Points, in no order, along strands that fork and pass close to each other.
(in the rows, 128 means zero)
Points whose rows are less than 89.7 apart are linked; no others are. Some points are linked to none.
<999>: [109 167 183 138 114 164 119 113  76 142 134 164 176 114 142 126 149 124
 149 135]
<504>: [175 122  83 156 133  98 111 157  91 107 125 112 139 109  97  47 160 149
 154 140]
<348>: [118 142 176  92 117 156 119  81 100 174 152 139 161 102 170 137 139 139
 130 164]
<152>: [145 139 130 156 154 106  94 125 107 112 116 149 166 148 123  91 147 130
 179 154]
<691>: [101 182 163 155 106 167 107 128 112 111 116 155 158 112 158 124 134 136
 124 152]
<291>: [162 122 176 118 128 144  62 104 135 186 162 137 121 149 147 152  88 135
 119 179]
<399>: [152 128 119 122 155 103 173 156 147 135  80 131 114 157  78 162 156 116
 131  85]
<232>: [115 120 124 146 127 160 170 176  83 169 126 155 137 136  98 158 179 117
 134 101]
<638>: [137 144 128 143 163  92 195 172 160 100 106 110 107 139  78 174 127 124
 127  70]
<826>: [137 105 129 123 133 126  87  79 162 126 104 150 118 167 159 131  93 123
 148 152]
<922>: [127 152 134 114 151  97 215 119 175  98  96 102 127 143 106 162 114 130
 136  86]
<71>: [162 200 113 164 124 134  44 148 124 149 154 120  86 122 155  87 135  90
 127 159]
<873>: [122 109 129 170 105 142 142 212  88 118 111 131 147 110  67 106 154 160
 117 119]
<521>: [178 178 142 167 114 150  51 144 145 164 149 117  96 147 150 130 118 108
 112 161]
<970>: [176 115 132 148 165  88 103 152  97 133 112 135 176 149  86  95 162 126
 163 124]
<701>: [102 106 122 147 118 137 116 114 189 101 144 117 115 127 177 160  75 141
 104 130]
<1044>: [145 155 100 159 135 130  55 117 149 116 126 123 102 127 168  98 137  93
 137 152]
<604>: [118  78 149   9 116 107 175  63 136 154 105 130 126 137 106 110 115 123
 139 119]
<844>: [163  84  95 122 116 145 102 130 175 137 152  81  96 148 128 153  68 161
  59 137]
<956>: [113 113 157  38 128 108 188  72 177 100  98 111 100 126 103 136  83 135
 125 118]
<686>: [ 94 134 144 129 108 173 129 111 154 153 130 141 123 134 172 151 114 144
 121 180]
<463>: [118 121 178  77 124 145  92  84 103 201 186 134 134 106 162 137 112 141
 119 191]
<781>: [131 224 160 150  97  99  76 154  83 104 151 157 127 109 129  61 124 136
 145 156]
<101>: [ 74  72 107  45 119 142 163  78 114 139 166 120 103 105 142 128 129 158
 120 149]
<462>: [128 125 137  76 135 110 206  83 172 119  85 121 120 151 110 148 112 129
 137 106]
<779>: [ 92 190 140 174  89 137  96 172  95  85 120 129 137 100 111  51 124 139
 124 163]
<530>: [169 140 105 115 142  98 105  80 134 109  81 128 150 156 154  90 127  97
 142 126]
<709>: [126 127 150 142 140 131  98  93 135 127 117 164 147 153 147 130 131 126
 171 158]
<270>: [ 88 152  96 189 122 130 114 158 155  62 153 117 127 120 173 110  96 116
 140 124]
<553>: [159  81 139  80 131  96 169 104  92 214 153 110 111 165 105 158 152  58
 149  81]
<959>: [154 140 127 144 135 136 126 104 114  97  95 139 168 116 142 139 152 134
 124  97]
<820>: [134  79 130  43 126 120 183  63  98 170 125 121 140 134 122 137 141 135
 134 106]
<1001>: [100 135 134 153 134 150 142 120 140 106 110 160 149 141 134 136 147 137
 163 139]
<723>: [116 154  96 160 151  74 173 148 166  58 144  88 131 118 137 119 119 116
 150  67]
<380>: [134 117 136 136 149 130 127 187  55 219 170 144 134 140 118 160 170  79
 130 126]
<896>: [129 128 167 111 132 158 139  84  87 163 138 145 181 114 148 141 163 123
 149 122]
<763>: [134  76 137  75 135 138  71  89 141 159 136 132 118 132 138 139  88 155
  87 175]
<50>: [135 127 126 133 136 135 172 117 139 100 100 122 150 106 130 176 145 141
 107  72]
<35>: [143 218 177 164  90 133  54 169 128 162 150 139 100 143 137 112 119 109
 118 168]
<708>: [152 123  70 167 140  85 160 187 133  79 122  95 111 109  87 101 145 133
 126  78]
<341>: [175 101 145 110 122 156  61 113 134 177 150 113 111 146 124 150  86 161
  80 163]
<174>: [116 172 101 199 103 158  95 178 162 119 150 115  97 145 159 114 100 106
 115 165]
<150>: [117 159 127 167 113 156 103 147 169 136 124 133 112 148 166 143 111 128
 116 178]
<513>: [ 70 160 158 170 102 175 138 140 114  86 120 144 168 103 143 133 125 126
 117 115]
<149>: [142  95 135 105 165  97 146 163 111 200 120 150  88 162  80 164 168  77
 148  98]
<868>: [135 173  84 166 138 126 112 130 116  77 123 131 139 127 158  89 128 126
 138 142]
<2>: [130 156 176 152 124 152 110 153  63 132 126 151 186 108 105 116 177 125
 144 115]
<938>: [181 163 191 153 112 144  54 135 138 190 170 130 123 153 139 149 108 127
 115 157]
<413>: [125  96 139  56 133 125 150  66 122 158 109 131 164 119 145 132 132 149
 116 140]
<32>: [114  99 125 101 133 124 138  69 166 102 101 144 126 145 150 142  90 143
 132 134]
<562>: [109  75 137  38 136 120 113  72 153 145 107 131 127 120 136 122 112 149
  99 160]
<918>: [ 92 141 118 174 128 119 166 160 163  65 120 128 146 122 119 124 140 135
 151 109]
<39>: [102  86 116  47 123 129 206  72 127 133 135 112 113 112 121 145 124 154
 124 115]
<597>: [132 151 143 171  93 138 117 192  58 106 118 135 158 102  75  78 132 166
 115 130]
<1014>: [103 119 125 132 133  93 136 103 213  76 136  97  95 127 165 152  70 122
 130 108]
<874>: [169 109 100 145 159  92 107 198 110 153  90 136 122 146  88 136 156 126
 115 117]
<704>: [149 153 103 173 135 128 127 156  99  84 110 128 158 118 119 107 152 138
 129 108]
<121>: [133 140 118 113 130  99 113  80 206  94  88 105  83 134 153 114 117  90
 130 117]
<421>: [ 82 132 146 116  99 183 167 102 112 125 135 131 159  89 164 154 137 142
 109 124]
<780>: [141 156  91 149 134 134 107  90 135  87 117 133 134 134 183 123  90 129
 124 147]
<209>: [140 131 109 149 124 129  79 110 197 122 109 113  81 143 158 127 130  96
 125 134]
<1021>: [149  99 135  92 144 116 181 117 106 184 123 135  86 159  85 176 149  82
 150  76]
<312>: [116 133 137 125 116 171 185 125 103 140 121 133 161 105 136 171 159 131
 110  91]
<93>: [134 204 155 153  89 111 101 171  62 100 127 139 154  97  92  54 132 152
 130 153]
<238>: [130 123 147 149 130 144 132 209  57 195 141 153 144 130  86 135 174 121
 130 131]
<788>: [ 70 101 143 104 110 153 171  99 163 118 148 121 130  89 163 164 115 155
 109 128]
<740>: [ 97 121 120 179 109 126 158 187 129  74 116 128 152 110  87  93 149 156
 143 122]
<154>: [138 125  93 138 143 115 142  85 148  69 106 134 143 141 157 136  92 134
 134 104]
<458>: [174 140  85 137 151  96 122 112 120  89  90 117 139 136 123  98 152 103
 143  88]
<167>: [134 201 154 162 118 131  71 134 106 111 132 151 135 123 154  98 129 125
 144 163]
<626>: [117 109 126 136 141 141 182 105 126 116 109 156 136 156 107 158 145 134
 170 101]
<3>: [167  83 136  97 142 111 162 101  65 212 184 102 161 153 131 155 147  65
 145 103]
<138>: [124  96 157  77 121 165  81 117 107 204 190 129 109 120 131 148 110 159
  91 183]
<972>: [ 96  95 139  86 119 160 132  80 136 175 148 138 114 133 164 144 122 140
 139 179]
<823>: [166 121 134 134 162 124 131 151  82 176 115 149 165 151 106 161 158 114
 134 109]
<430>: [153 119 141 122 137 138 155 133  53 209 173 126 163 136 129 158 170  86
 143 109]
<492>: [ 93  90 151   7 127 111 156  69 163 121 116 122  84 114  95 111 105 132
 118 130]
<371>: [ 83 155  79 185 112 127 120 174 128  69 157 107 126  88 147  55 108 121
 139 136]
<508>: [132 143 131 129 141  99 136  98 183  89  82 118 113 133 124 118 161 108
 151 111]
<247>: [ 86 179 126 187  99 150  93 172 136  94 130 133 116 121 142  85 119 125
 124 169]
<329>: [121 120 117 159 139 138 161 202 113 132 116 145 124 121  88 171 157 130
 112  85]
<49>: [ 96 144 122 155 135  93 163 131 199  67 131 103 124 125 152 139 114 126
 151 101]
<867>: [ 85  61 119  51 140 119 121 109 182 116 139 120  81 118 109 149  75 154
  83 143]
<192>: [153 110 109 127 163  90 131 184 136 144  88 150  82 155  87 167 134 106
 109  97]
<836>: [ 94  48 126  55 138 145  90 101 149 155 151 136  77 134 107 139  94 154
  91 155]
<845>: [ 81  76 138  85 125 141 133  92 181 125 144 123  90 108 146 162 100 159
 103 145]
<73>: [123 131 104 179 131 118 163 203 119  91 123 122 147 116 107 157 130 137
 104  73]
<390>: [179 116  79 157 137  95 123 199 115 119 103 112 112 112  88 110 162 141
 105 107]
<89>: [154 128  55 153 149 103 122 132 113  79 117 114 120 112 110  65 150 116
 152 104]
<883>: [114 131  63 174 119 107 158 184 122  69 152  89 136  80 116  56 132 136
 137 109]
<326>: [ 90  72 120  43 117 130 131  72 107 178 175 124 112 127 153 111 130 138
 132 182]
<196>: [205 117  99 131 114 153  72 106 142 155 151  85  98 155 132 137  75 144
  79 140]
<476>: [177 132 137 160 132 105  92 171  75 121 129 128 168 114  88  76 163 151
 146 137]
<496>: [131 106 126 110 139 139 204 109 124 144 119 138 105 145  97 179 142 119
 148  71]
<307>: [ 77 138 131 185 101 145 118 150 176  93 150 120 135 121 177 151  83 125
 118 129]

A fork is a point with three links, a tip a point with one. Leave the first point through the second and follow the links. Name the first fork or tip that comes.
<93> / <779>: <820>
<868> / <704>: <763>
<845> / <788>: <709>
<820> / <39>: <93>
<492> / <956>: <708>

Follow the links from the first point to the second, and from the first to the third. Name the last point that the two ways share.
<150> / <149> / <209>: <763>
<458> / <326> / <638>: <820>
<521> / <307> / <513>: <93>
<788> / <508> / <956>: <763>
<476> / <50> / <329>: <709>
<553> / <341> / <89>: <709>
<956> / <781> / <845>: <820>
<463> / <307> / <867>: <93>
